Points on a hilly landscape, in no order, each with its height.
From any point a climber steps to the highest of the 2 points nearest to it. It stops when none of these is higher. Distance is the straight distance between rows; heights are no part of it.
Z250: [-13  32  14  28 -28  -2  37 -50 -59 -45  12  -8  -5  -5 -56  35  24  -6
  -8   3   1 -23]  height 2.21
Z974: [ 21 -23  12  -5  20 -38 -22 -46  -5   2  23   9 -49  16 -27   5 -34 -22
 -11  28 -35  -8]  height 1.47
Z405: [-31  17  29   7  12 -14  10  -9  -9  20 -23   5  13  20   3  -4 -33 -18
  27  14 -36  20]  height 4.93
Z587: [-15  30 -32  75 -17  12  54 -23 -25 -12  -6  -8  35   4  34  12  -6   0
  15  34 -34  12]  height 3.13
Z144: [-11  13 -10  -5  21  20  30 -12  -5 -33   4  37   9  62  25 -10 -32  18
  10 -57   3  22]  height 4.47
Z2: [ 23  -5  11  39   6 -42 -50 -25  22  30  16  19 -45   4 -38   3   8   0
 -50  20 -23 -15]  height 1.25
Z117: [-44  35  16 -25   3 -29 -19  36  13  10  30 -18  21  13   9  15  24  22
  52  21  10 -28]  height 3.08
Z501: [ 18 -11  17  38 -12 -53 -29   1  12  37 -34  17 -19  15 -14 -33 -20   0
 -40  30 -24   1]  height 1.51
Z374: [-24  24   4  32 -41 -35 -11   7  11  -6  11  26  35 -37  24  24  24  -1
  39   1 -16  18]  height 0.36
Z687: [ 32 -35 -16 -39 -36  15   8  25   1   7  -3 -19  -5 -10 -33   1 -40 -12
 -28  21   3  -4]  height 4.38
Z905: [ -8  37  -4  12  48  34 -25  17   3  15 -21  49  19  13  18 -31  -1  29
  24 -22 -21  23]  height 5.13
Z830: [  8  -6  27   2 -37 -44   1   3 -12   6 -30  65   9  23  46 -20 -55 -30
  -3 -76  16  30]  height 0.66
Z334: [ 16   1 -11 -21  29   7  22  19   3 -26 -15  25  23  -9 -16 -65  -5  27
   0 -45 -10 -25]  height 3.56
Z821: [  2  -4   5  55  13  -2   9   2   9  23  -9  40 -17 -57 -19   4  14 -39
  -3  64 -41  21]  height 4.52
Z266: [ -4  21  27 -28  23  -7 -16  28 -18  16  -8   2  29   4  70 -19  11 -12
  51 -18  -4  -3]  height 1.55
Z410: [-19  -8 -57  10  28   8  -9 -15  62  14  19 -32 -24  35  -4 -27  -6  22
  14  33 -10 -27]  height 4.63
Z637: [ 20   0  22 -62 -48  -9 -33 -16 -36 -11  11 -23  18   0  19  37 -15 -10
  16 -19   8 -21]  height 1.52
Z673: [ -7   3  46  61 -22 -44 -28 -14  18  21   9 -12 -18  -1 -38  14  53   2
 -38 -16  24 -27]  height 2.28
Z336: [ 31 -16   8 -22  -7  26 -42  -9  22  29 -38  -8  14   3  22  -8 -20   2
  -7 -42   3   3]  height 1.05
Z486: [ 33   0 -15 -15  10  26 -23  28  23  -3 -13  48   8 -22 -18 -43 -35   8
  -4 -24 -35  -3]  height 3.77
Z535: [-46  21  -4  22 -18 -32 -33  -8  40  16  11  27 -36  14 -16  16  15  -9
  34  60 -38  20]  height 4.51
Z433: [ -4   7 -14  52   8  29  29 -11 -13  25 -27 -38   2  16 -26 -40  -3  -3
 -43  23 -32 -24]  height 5.03
Z403: [-10  31  -4   9  32   4  25  29  -5  -8   3  59  26  36  43 -18 -30  17
  21  -6 -33  26]  height 4.77
Z676: [ 26 -16  -8  -4   4  12 -10 -14  18 -16  -1  -3  37 -20  44   6  -1  -8
  22 -29  -1   2]  height 1.24
Z56: [ 31 -18  24  33   8 -40  -1 -12  17  -4  39 -18 -29 -20 -27 -10  56   0
 -59 -16   9 -35]  height 2.77
Z461: [-22  29  -7  37 -20  -2  43  -1 -30  15 -27 -17  46  23  67  28 -12  27
  20   6  10  23]  height 3.65
Z158: [ 14 -20 -68  24 -32  58  41 -35  20 -10 -16 -13 -19  -2 -12  39  -6  12
 -24   4   7  24]  height 1.58
Z430: [ -1 -44   1 -21  26 -45  -4   8  53  24  12  -8 -20   4  20 -10 -30   2
  17  31   0  27]  height 0.20
Z478: [-22   6 -39  36   3  42  18  -7  31  37 -33 -30   4  23 -15 -22 -30 -14
   8  25 -42   3]  height 4.57
Z27: [ 12 -20  -7 -50 -29  56  20  38  19 -26  -3 -26  10  -8 -39  30 -24 -28
   4   7  28  21]  height 4.00
Z40: [-24  25  25 -43  27 -31 -15  25 -49   8  22  36 -11  28  20  -2  -5  50
  13 -12  16 -16]  height 2.37
Z134: [ 13 -32   8  51 -28   3 -28   4  13  56  -1 -29 -29 -38  -5  -1  40 -24
 -60  51   4 -21]  height 2.50
Z894: [  9 -37 -14  14 -20  18  50  21  64 -30  21  11  -4  -1  15  16 -38 -52
  20  38  27  17]  height 0.74
Z163: [  8 -29  18 -22  24 -34  11   3  36  21  -8  19 -18  39  64 -33 -35  -2
   2 -20  10  21]  height 0.35
Z17: [-25  46  42  30  19 -21 -26 -14 -10   1  10   1   2  -2 -47 -25  37 -32
  12  21 -34 -25]  height 3.44
Z793: [ 14  -5 -57 -48  20   3  37  10  31 -37 -31 -42 -31  26 -25 -22  -1  47
 -31 -18  14  24]  height 2.03
Z663: [  7 -19  23  37  28   6  -8 -16 -31  44 -19 -35 -25  37 -25 -40 -11 -29
 -70  26 -38 -15]  height 5.47
Z231: [ 21 -32  15 -51  15  -9  11 -10 -35  13  15 -23   7   7  64  27 -22 -11
  12  18   3  17]  height 2.19
Z375: [ 41 -22  -8  32  -1 -37   1 -28  -7 -18  44 -32  -8 -21  31  -9  64  -5
 -30  16  11 -41]  height 3.22
Z293: [  6   2 -47  -3  23  18 -19  15  30   3  19 -11 -10  10 -32 -14  16  55
   4  23  -5 -49]  height 4.92
Z690: [-21 -52 -20  21   7  26  22  24  60   8  11 -16   5   1  37  25 -25 -21
  22  38  31  44]  height 1.04
Z761: [ -5 -13  -5  -4 -15 -17  59  -2 -12  -6 -10 -23  29  21  59  14 -14  26
  -5 -12  26  20]  height 3.97
Z774: [ 18  -1 -15 -50  29 -14  13  30 -14 -22 -20 -43 -10  23 -28 -32  15  58
 -38   3  21  -8]  height 2.14
Z945: [-14 -46  18 -63  26  16  -4  -3   4   6  22 -37   0 -18  19  46  -5 -15
  26   7  24  41]  height 2.46
Z728: [ 37   7 -38  45 -14  11   2 -27 -12 -26  34  -1  -2 -27  12  14  55   7
 -11  20 -16 -35]  height 3.74
Z842: [-11 -33 -58  48 -13  35  39 -26  43  14  10 -12  -5 -12  28  24   4 -14
  13  31   1  13]  height 1.34
Z751: [  2   5 -50 -43   9  23  37  13 -19 -20 -57 -52 -19  18 -15  27  -6  30
 -50 -18  15  54]  height 1.91
Z440: [-12 -21  28 -70  17  14  19  33  -4 -10   9   3   5   3  15  36 -18   6
  30 -14  55  41]  height 2.70
Z721: [  2 -23  25   7  58   0 -15 -18 -18  27 -22 -53  -8  -4   2 -47  -5 -18
 -21   2 -23  -7]  height 5.95
Z760: [  5 -20  15  13  19   8   5  -8  -5  10   4  -8  -4 -49 -23  -5   3 -21
  -5  42 -12   3]  height 5.23
Z581: [  0  18 -12   0 -17  18  26 -28 -52 -22  18 -23 -25  17 -53  16  -1   0
 -40  33 -16 -42]  height 1.90
Z345: [-10  11  -4  -3  14  23  23  16  22 -30 -41  10  37  -4   5 -47   1  16
   8 -82  27  -3]  height 3.39
Z578: [ -5  -3 -19 -54  29 -20   9  30 -12 -16  11   8 -19  41  -3 -11  -1  70
  -8 -10  20  -1]  height 2.24
Z244: [ -7  43  -5  50 -16  18  51  -9 -53 -34  -4  22  26  -8 -26  24   2   9
   4   9 -18   3]  height 2.63
Z273: [-21  27  48 -15  46  24  -2 -42 -77 -12  -4 -67   8  31 -28  -9   6 -29
 -14 -12 -19  -6]  height 2.48
Z136: [-17  25  34   1  57  35 -29 -28 -33  -2  17 -34  12  -5 -45 -15  25 -18
   6   6 -23 -31]  height 2.85
Z926: [-16 -11  32 -10  14  28  45   9  24 -29 -38  -6  36  20  21 -18 -13 -14
  20 -45  30  33]  height 3.15
Z164: [ 15  -5 -32 -37 -37  63  13  -8  14 -49 -12 -19  -4 -35 -48  62   8 -14
   2 -18  20  35]  height 3.62
Z590: [ -6   1 -47 -15   5  59  17 -19   7 -20 -14 -37  -7  29 -35  24 -23  21
 -16  -9  -5  40]  height 1.75
Z376: [-48  47  38 -22   0 -64 -25  43 -36  14  20  29  18   3  18 -18  21  12
  36   1   6 -21]  height 2.64
Z385: [-18 -16  35 -39  42  20  27   8  24 -22 -19  18 -14  34  17   2 -32  -9
  16 -32  44  54]  height 2.91
Z840: [ 24  30   8  25 -26   4 -32  17  14  22   7 -19   1  -6 -22 -28  61 -32
 -32  26 -18 -74]  height 3.66
Z193: [  7  10  33 -63  22   6 -28   9 -42  -4  35  -4  31   2  56  18 -13 -30
  47   7 -18 -12]  height 1.88
Z179: [ 21 -23  11   1 -30   6 -30   0   0  32  13 -50 -17 -35  -4 -15  34 -51
 -37  28   9 -57]  height 2.99
Z22: [-31  39  40  39   5 -40 -18 -49 -34   0  -2   9  -1  13 -28  13 -10 -19
  15   4 -28   7]  height 4.21
Z639: [-41  31   1  15 -19 -48 -35  10  32  18  14 -16  -2  18   3  -8  42   7
  41  50 -24 -19]  height 3.70
Z948: [  0   0   5 -10  45  26 -25  27   6  29 -28  24  -5   3 -22 -11   5  65
   0 -13   4  11]  height 5.46
Z272: [-31  17   5 -19  11 -45 -55  26 -25  33  35  60 -16 -38  -2 -10  24  29
  21 -48  62   3]  height 1.03
Z630: [-38  -9  20  -1  26  13   4  36   0  32  -6 -43  19 -37  -8   2   9  -9
  26  37   8  -1]  height 4.50
Z337: [ 18   8 -26  -8  28  46 -21  23  -4 -12  -1   2  -7   4 -55  -1  17  71
 -37   2  -4 -16]  height 5.20
Z688: [-45  30  -5 -10  11  -3 -11  -1 -68 -49  40  41   6 -41 -51  29  32  33
   2 -56  33   4]  height 0.77
Z773: [ 37  10  -8 -13 -52   4 -25 -20 -29  -7  30   1  11 -33  32  48   0 -26
  14  23 -20 -25]  height 1.18
Z599: [ 24 -22   5 -30 -14   5 -31 -35   1  12 -49  35 -22  10   4  -9 -30   2
 -22 -92  19  28]  height 0.91
Z799: [ 21 -35 -18  70 -31  -2  34 -11  -1  26 -19 -14 -11 -47   6   4  21  -1
 -46  42   6   1]  height 2.07
Z529: [-27  13  15  -9  48 -32 -50  24  -4  32  29  41 -21 -22  25 -44  53  48
  31 -51  31 -10]  height 1.17
Z834: [-19  20  -1  40  -5 -17 -15 -22  18  30 -16  36 -23  -3 -26 -14  11 -53
  18  61 -69  25]  height 5.59
Z913: [ 47 -28   1  69  -8 -22   4  -7  27  23 -28  13 -18 -22 -20 -34  21  20
 -55  16 -10  -3]  height 1.77
Z225: [ 27 -18   9 -55 -64   9 -38 -14  21   0  22 -25   5   3  26  39 -36 -63
  25  -5  16 -36]  height 1.21
Z976: [ 17  39 -27  25 -25   7 -13 -10   0  -9  15  14   7 -22 -13 -17  53 -29
  14  29 -31 -70]  height 4.44
Z306: [-38  -8  23  15  44   7   0 -20   8  45 -37 -50   8  17  16 -38 -26 -20
  26   7 -21  18]  height 5.48
Z959: [ 31 -18  -8 -21 -34  20  -5  25  24 -18 -13  46   3  -7 -27  11 -54  -7
 -17 -21   2  10]  height 4.06
Z618: [  3  -7   6 -17 -24 -30  14 -37 -21 -25  24   8 -25  22 -34  27 -25 -12
  -3  15 -12 -17]  height 1.68
Z31: [  6 -14   2   7  -8 -68  31  26  19  -8 -17  60  -3  26  32 -37 -53  -1
   7 -29   5  20]  height 0.50
Z161: [-24   4   9 -30  10 -34 -27  16 -63 -17  36  54 -11 -55 -12  14  40  30
   2 -64  61  16]  height 0.90
Z311: [ 25  -4  -9 -22 -43   7 -15  -9 -37 -29  -3 -14  -4 -31 -32  59  20  19
 -36   0  26  -7]  height 3.04
Z696: [-29  19  27  65   0 -35 -35   6  30  22  33   3 -28  -8 -32  31  66  13
 -18  46   8   1]  height 1.63
Z971: [  0 -21 -35   3   1  11  33  -7  47 -10   3 -26  -2  25  -4 -25 -29  -9
   8  12  -8 -19]  height 4.30
Z407: [ 16   6  -6  39 -56 -14   1 -38 -12 -21   7  20  22 -52  42  47  16 -24
  24   8 -18   1]  height 0.78
Z333: [  8  22 -14 -38 -47  45   0   8 -31 -44   1  10  26 -20 -33  82  -1  27
  -5 -25  19  18]  height 3.31
Z608: [ 17  -5  -7  -5 -41  -5  39  53  50 -41  23  25  24 -13  12   0 -21 -40
  34  18  10 -11]  height 0.68
Z670: [ -4  -1  11 -27 -40  -6 -13 -25 -25 -13 -23  61  -6  37   7   0 -60 -22
 -21 -98  41  36]  height 0.80
Z735: [ 21  11 -19 -15 -11   9  38  11  -9  -7 -19  -4  21  51  29  -9 -44  21
 -17 -19  -8  -5]  height 4.22
Z124: [-17  22  25 -41  31  12 -36  26  -6  34  -2   6   1  -1  66 -31  35  40
  52 -49  29 -17]  height 1.33
Z70: [ 31 -30  -8 -12 -17  29  25  29  41 -37  17  -9  37 -43  34 -10   9 -31
  29  -3  19   8]  height 0.99

For each start below, name the point where the climber stops.
Z163 | Z676
Z161 | Z687
Z894 | Z834
Z774 | Z834
Z974 | Z948
Z440 | Z687
Z2 | Z976

Call two points neighbours if one is among the 2 nearest of the other. Go from one point of each pair to the other, from neighbour to neighbour, staying as high as possible. Name the lowest point that can't be avoided.
Z948 and Z721 | Z971
Z760 and Z834 | Z821
Z676 and Z760 | Z608
